A landscape with many valleys, sampled at points; each row gives a point and its height.
A ball rolls from a point to the lowest of its 4 nearest points, and stops where none of them is lower. Distance is the straight distance between rows; heights are no part of it.
sibi height 514: [  5  27   5  -9  -5  24 -29 -10   4  21   0   7   0   6   9   4 -20 -22
  15 -17 -38  14  -3 -17  19 -16]
zef height 176: [  5  -4   6  -1  -7   3   8   0   8  -4   8  -7  -1  -7 -14   0  -1   0
   5  -4   0 -12   3  13  11  12]
Pilid height 125: [-16  -7 -11   5   2 -16   8  22  -8   2  -2 -21  18   8   8   4  17  19
  16 -12   0   3 -13  -5   7  12]
Tos height 183: [  5   2  -8   8 -16   4 -13  -6  -2 -21 -13  23 -22 -22 -23 -22  -2 -14
 -10  -3  -4  -9  16  15  -3  -5]
Fut height 323: [ 19  15   1   9 -20  47  -9 -30 -15   3   7  24 -13  -7   8  -5  12 -19
 -12  -8 -18  24   5  18   8   1]
Dakav height 481: [  4  23 -13  -7   7  16 -24   1  11  15  -5  -9   4  14  -2  -5 -17 -10
 -24   7 -10  -8   7 -19   4 -17]
genad height 231: [ 13   2   1   2  -6  11  16  -3   8 -25 -10   6 -35 -38 -13  -6 -25 -13
 -11 -25   5 -17  27   8  -9   2]
kebo height 333: [-14   4  -2   6  -9  11 -34 -14 -15   5   5  -4  17  22  -4  -3  27   6
  -1  -7 -24  11  -6   8  11 -17]
bozuz height 261: [ 31  18   7   2 -18  15   8 -27   7   2   1  17  -9   5  -3   8   7 -15
 -24   9  -5  -8   4   7  17  20]
bes height 232: [-13 -16   9  22  21 -42  26   9  -6 -16   8 -18  -6 -22   3   4   0 -21
  20  -4  17   9  20  -9 -27   2]
dil height 474: [-31 -23 -20 -11  17 -12   1  27   3  12   2 -12  34 -17   8  -4 -10   9
   8  13  13  -9 -12 -13 -24  -1]
Dib height 270: [-35 -20 -15   5  11 -26  -5  32  12   8   7 -27  18  10  17  -4  17  11
  14  -9   1   2   3 -25  -4 -13]
lese height 181: [-10 -16 -12   4   1   8 -27  -4  -7  10   3  -5   3  24   5 -19  14   6
  -1  -8  -4   6  -7 -21  17 -25]
Zegiz height 208: [ -5  10  13  11 -20  10  10 -27 -20  -9  -3   6  -4  -8  -8  -1  27   9
   0   6  -5  15  -1  22   2  22]
semu height 264: [ -8   0  -2  -6   8  -6   4   6  16 -13 -13 -12   2   2  -7   2 -30   3
  -9  11   5 -16 -14 -10  -9 -18]
pas height 335: [ 17   5 -11   3  -1  14 -23 -14   5  -7  -4   2  -9   9   2  -9  11   0
 -18   6 -16 -20   6   0   5 -29]
ver height 360: [ -1  -8  -5  -1  -2   9  -1   2   2  -6  -9   6 -15  15  -2   9 -10  12
 -15   8   5   9   4  -2  -1 -20]
zot height 467: [ 23  12  -4   0  -4  16 -14 -10  -5  18  10  11  11  22   0   4   1 -14
  -6   5 -12  -5  -7  -5  11  -6]
Mezi height 502: [ 34  26  -3  -3   7  18 -13 -17  13  15  -8  10   6  -2   1   3   5 -13
  -4  -2 -20 -14  -4 -11  -6  -2]
sim height 251: [ 10   1  -4  12 -14  27 -34 -21   3  -7  -4  21 -17  -7   0  -3  13  -6
 -15  -3 -24   9   8  12   2 -14]
binos height 317: [-11 -16   6   1  -1 -29  26  23  14   0   5 -17   6 -18  -2   6  21   8
   9  -1   6  10   8  -5 -16   6]
fel height 680: [ 19  -8  -5   3  16   5 -29  -3   3  26   6 -13  13  44  10   3 -18   4
  -1  -2 -12  -2   0 -20  -2   1]
luvu height 576: [  9   7   5   9  12  14 -39  -2 -11  43   5 -22  25  24   0  -5  -1   4
   8   0 -11   7  -9  -2   9  16]
lubub height 254: [-28  -4  -1  19   7 -26   7  19   6  -2  -9  -8  13 -22   8  -5  11  -6
  21  -8  -1   7  14  -4 -29 -12]
kosom height 245: [ -8 -13   3  -4  -4   2  33   0   3 -24  -4   1 -16  -5 -10  -6 -21 -16
   5   0  15   5  18  10  -1  13]
vipen height 184: [  9  -3   8 -23  12  -6   7   6   9   1  11 -15  -2  -9 -12   9 -36   9
   8  -2  24 -17  -8   1 -12  -2]
lod height 233: [-44 -21  -2  13  -5 -16  12  19  -8   7  -4  -8   9  14   7   3  36  21
  14  -6  -5  10   4   8   0 -14]
nivi height 373: [-36  -1 -14 -13  17 -24   9  25   0  18  -3 -20  27 -16  12 -10 -13   1
  16   9   8 -10  -1  -5 -42 -13]
vigat height 271: [ -3  -9   2  -3   2  -8  10   7  -4 -17 -12   1  -1  -6 -11  -7   3 -14
   8 -10   1  -2  12   3  -9   4]
Luv height 77: [ -2  -4  -6 -12  17 -12   2   3  17  16   4 -14  16 -17   2  18  -2  19
  22   2  20  -7 -34   1  -6  23]
vot height 297: [  9  20  -4  -6  -2 -18  22 -13   9   4  12   8  19 -25  -2  12   5  18
  29   9  25  12 -41  18  -7  42]
zuru height 401: [  7  12   5 -11  -6   5 -26 -15   5  13  -4   3   9   7  -2 -11  24   8
   4  12  -3 -12  -4   5  -1 -19]
sono height 316: [ 31  20  -9 -15 -25  20 -10 -36   5  -3   6  22 -15 -18 -10   7   1 -12
 -12   0  -9  -5   5   2   5   2]
tibuk height 295: [-30  -1   6  -3   7 -13 -13  37   2  -2 -15  -5 -10   5  -1  -7  -7   9
  -2  10  -4 -11  18  -8  -9 -27]
gofer height 244: [-18 -20 -17  -4  13 -19  -7   6  -9  18  12   5  16   7  17  11   3  16
  14  -6  22   6 -11  -2  13  25]
kosen height 375: [ 29  11   8  -6  -7  13  -5 -13  -9  -2  -3   3  -2  22  -3   8 -15 -16
 -12   5  -3   0 -10 -10  13   0]
pudon height 285: [  4   4   8   9  -8   0   0 -14  -8  11   6   8  11   1  10  13   9   7
  -5   8   0   6  -9   8  25  12]
Dal height 296: [-17 -18   4  11 -13 -38  24  25  -4  -9   5  -9  19  -8  -4  11   2  -1
   4 -10  -3   5   3  -4  -3  18]
mosu height 105: [  7   2   7  -3  -3 -18  16  -3 -11   3   5   9  14   3   3  12  22  11
   4   4   8   8 -27  14   4  24]
bagi height 253: [-33   8   2   8  -3   1  -9  17  -1  18  -4  -5   7 -10  -7 -14  36  14
   7  -5  -9   5   2  16  -7 -19]
Boze height 491: [-21 -10 -14 -12   8   4 -30  17   3  -9 -25  -7 -14  19   0  -2  -7   1
  -5   3   2   6  14  -6   4 -39]
zagi height 234: [ 12  -8   5  -4  10  -2  10  -4   4  -7   5   1   9  16 -11   4  -9   7
 -17  11  18   1  13 -10  13  -4]
Kila height 148: [ -2   6  11   2  -6 -21  18 -13   4  -5   5  12   6 -20 -19   4   8   6
  12  -7   6  -1 -12  13   2  20]
nabam height 428: [ 13  13  -3   2   6  26 -36  -3  -2   6   4   4 -14  24  17  -2 -15 -16
 -14   4 -26  -1   6 -18  -3 -36]
labe height 187: [ 22  19   5   3  -9   3   5 -15   0  -2   3  16  -5   1 -10 -11  12  -4
 -15  13 -11  -4   3  18  11  13]
Nimi height 423: [ -6   0   0   2   1   9 -23   0 -10  23  14 -22  36  16  13  -3  12  30
  14  -8  -9   7 -15  -1   8   1]
tudi height 338: [  6  -7  -6  -6  13  -9 -11  -2   1   0   5  -1   6   5  -5   4  -5  -3
  -9  18  -1 -24 -11 -14  -2 -14]
mavem height 186: [-15   1  10   5  -6 -27  14  13 -11  -5  -2   6  12 -11  -1   8  22  15
  27   0   3  10  -7  12   2  28]
setu height 440: [-12   8  -2   3  15   2 -26   1  10  32   1 -10  16  -6  -5 -14  34  32
  17   6  -6 -16 -28   8  -5   6]
Fir height 315: [  2  13  -1 -13  -7  13   3  -1   3 -26 -15  -7 -36 -12 -14  -9 -31  -5
 -20   1  16 -13  16   3 -11 -34]
toge height 522: [  6  -7  -4  -5   9  25 -34  -6  14   0 -14  -2   1  41  13   8 -11   4
 -22  11  -4   9  12 -15  -3 -21]
sezo height 216: [-27   6   9  13  -3 -17   8   3  11  10  -8   2  10 -11   9 -10  31   8
  13  -2   1  -6 -14   4 -16  -3]
med height 398: [  6 -27  -6 -16   1  19  21   5 -16 -26 -27   0 -29   0  -3  -7 -25 -13
 -26 -10  12  30  25   0   0  -1]
Bodi height 281: [ -2 -13  -9 -12  11  -4 -10   4  -2   5   0   0   7  14  16   9   5  18
   5  -3  10  -8 -14 -13  14   8]
Ner height 103: [ -5  -1  20  -4   1  -8  28   1  -5  -8  15   4   5  -7 -11   8 -18   2
   5   4   9 -15 -13   2   2  18]
dimis height 458: [ 22  33   7   4 -10  27 -11 -16  -7  16   3  19  -6   3  13   7  -4 -36
  -7  -5 -24  14   5 -19   8  -8]
muvul height 284: [-16 -28  11  15   4 -20  28  13  -7 -28  -3 -17 -19  -7  -2  -1  -2 -12
   5 -16   6  16  23  -1 -12  14]
Meto height 300: [ 11   9   8 -12   3   6  10 -14   6  -2   9  17   2   7   7   8 -18 -11
 -13  17   2   1   2 -15   9  12]
Vuvan height 399: [-13   0 -14   2   0  -4   1  22   7  -9 -14 -13 -21  -1  -5  -8 -19   7
   3  -2   7  -7  12  -7 -16 -38]
laruf height 141: [ 22  -2   9  -4   1  -9  28   1  -3  -6  11   1  -4   2  -6  23 -34  -2
 -10   8  16 -23  -4  -2  13   9]
kotel height 344: [  1 -16  -7  -7  18   3  -9   6  17  17  19 -16  13   4  -6  -7   6  27
  10  -1   9 -16 -21   3  10  16]
vad height 280: [-31 -10   5  12  10 -29  19  24   3  -5   5 -20  13  -4  13   5   1  -9
  21  -7   4  14  13 -11 -25  -3]
zeril height 265: [ 21   8   7  -9  -2  15  16 -12   8 -16   1  17 -28 -10 -22   5 -24 -13
 -14 -11   4 -14   9   9  -5   3]
Rud height 215: [-14  17  10   7  -3 -17   4  11   7  11  -3   3  14 -27  -5  -5  29  20
  32  -5  -3  -2 -12  20 -17  18]
pemun height 328: [  4   8  10  11  -2  -3  -4 -16 -16  28   8  -3  24   6   1   0  20  25
  19 -17   0   3 -25  14  12   6]
feg height 367: [ 30  10   2   4 -18  30   8 -14   7   0   0  20  -9  -2  15  10 -20 -31
 -28   4  -3  -1  14 -13  17   8]
Reso height 431: [ 40   2   1 -11  -7  13   9  -1 -16 -12  -6   3  -8  25  20  19 -35 -14
 -27   6   1   8   7 -13  12  -1]
roge height 287: [-19   8   2  15 -13 -10  -5  -5  -9   0  -2   3  11  14  -9 -16  49  14
  16   4 -12  16   1  19   0   2]
fupu height 464: [-28 -13 -15 -11  32  -9 -14  14   7   7  12 -13  24 -16   4 -14   0  11
  16  14  13 -17 -14  -9 -13   8]
Fale height 275: [-19  -1  11  13  -4 -32  20  13  -2 -17   8  -1  -9 -19  -2  -4   9 -21
  14  -3   0   1  11   4   4  13]
nuvan height 134: [  2   2  13  -1 -17   1  19  -9  -6 -22 -13  17 -29 -22 -17 -14  11  -6
   4  -6  -7   3   8  27   3  13]
Gef height 58: [  3   0   0   8 -18  -3   1  -9  -3  -7  -3  15 -24  -8 -15 -13  32  12
   7   1   0   0   0  19   9  11]
zegu height 78: [-22  -3   3  -2   7 -13   7  22   9  12 -10  -8   2  -7   6 -14   5   8
   3   2   3  -8  -6   2 -17 -11]
Fumo height 243: [-18 -20  -5  -9  -1 -11   7   8  -6  -2  -6   3 -11  10  -2 -10   8   4
   5   6   3   3  11   2   0   8]
Nusez height 435: [ 29   9  11   1  -9   7  -9 -24  -7   9  15   1  10   8   5   7  -2   2
   4   0 -13  19 -14   8  33  23]
Tomi height 226: [-18  -2   1  12 -12 -14  38  -6 -13 -15  10  11  -8 -15 -10   1  25  14
  17  -4  -1  15  -1  17   9  29]
Degi height 104: [ 24 -23  -6  -2  -3  39 -11 -20   5 -15 -10  22 -28   3   2  -6  -8  -9
 -21 -11  -4  15  28  12   0 -18]
dapub height 170: [ -6  -8   3   5  -2 -26  39   4  -8 -17   6  -7  -7 -14  -7   4 -28 -24
   6  -8  20  -7   7 -11 -22   1]
Zokud height 465: [ 22  11   2  -1   4   7   1   3   9  -2   0  -6 -15  13  13  16 -33 -11
 -27  -1  20 -12  19 -14   5 -22]
nuni height 374: [ 22  -9   0   4 -25  48   7 -21 -15  -8   6  28 -28 -23   8 -15   4 -26
 -23 -10 -17  24  -5  13   4  11]
Zipo height 488: [ 27  16  -4   8   9  11 -38   2  -5  -4  -3  -1  -4  25  15   9 -26 -15
 -30  -5  -6   7   0 -13   5 -17]
tukez height 417: [ 23  10  -8   0  -1  22 -13  -2   8 -11  -8   9 -16  16   3  -1 -15  -8
 -19   5   2 -14  15  -2   4 -17]
bebuv height 60: [-12 -19   7  -7   1 -19  46  14  -8 -17   3  -2   4  -2  -1  13 -19   3
  15   0  14  13 -15  -5   0  32]
guvap height 400: [  6   9 -16 -23  33  10 -14  10  15   5   4 -21   2  -2   2   8 -17   7
 -13  28  13 -22  -9  -8   1 -13]

For each start below, name the point where the ball stops.
Fir -> Gef
Dakav -> Degi
dimis -> Gef

Call two points neighbours if one is among the 4 nearest of the other. Go from one point of each pair to the other, from neighbour to neighbour, staying as low as possible. Name the highest point that can't be avoided.
bebuv and zegu -> sezo
lese and dapub -> Bodi
mosu and bebuv -> Kila
Pilid and Luv -> gofer
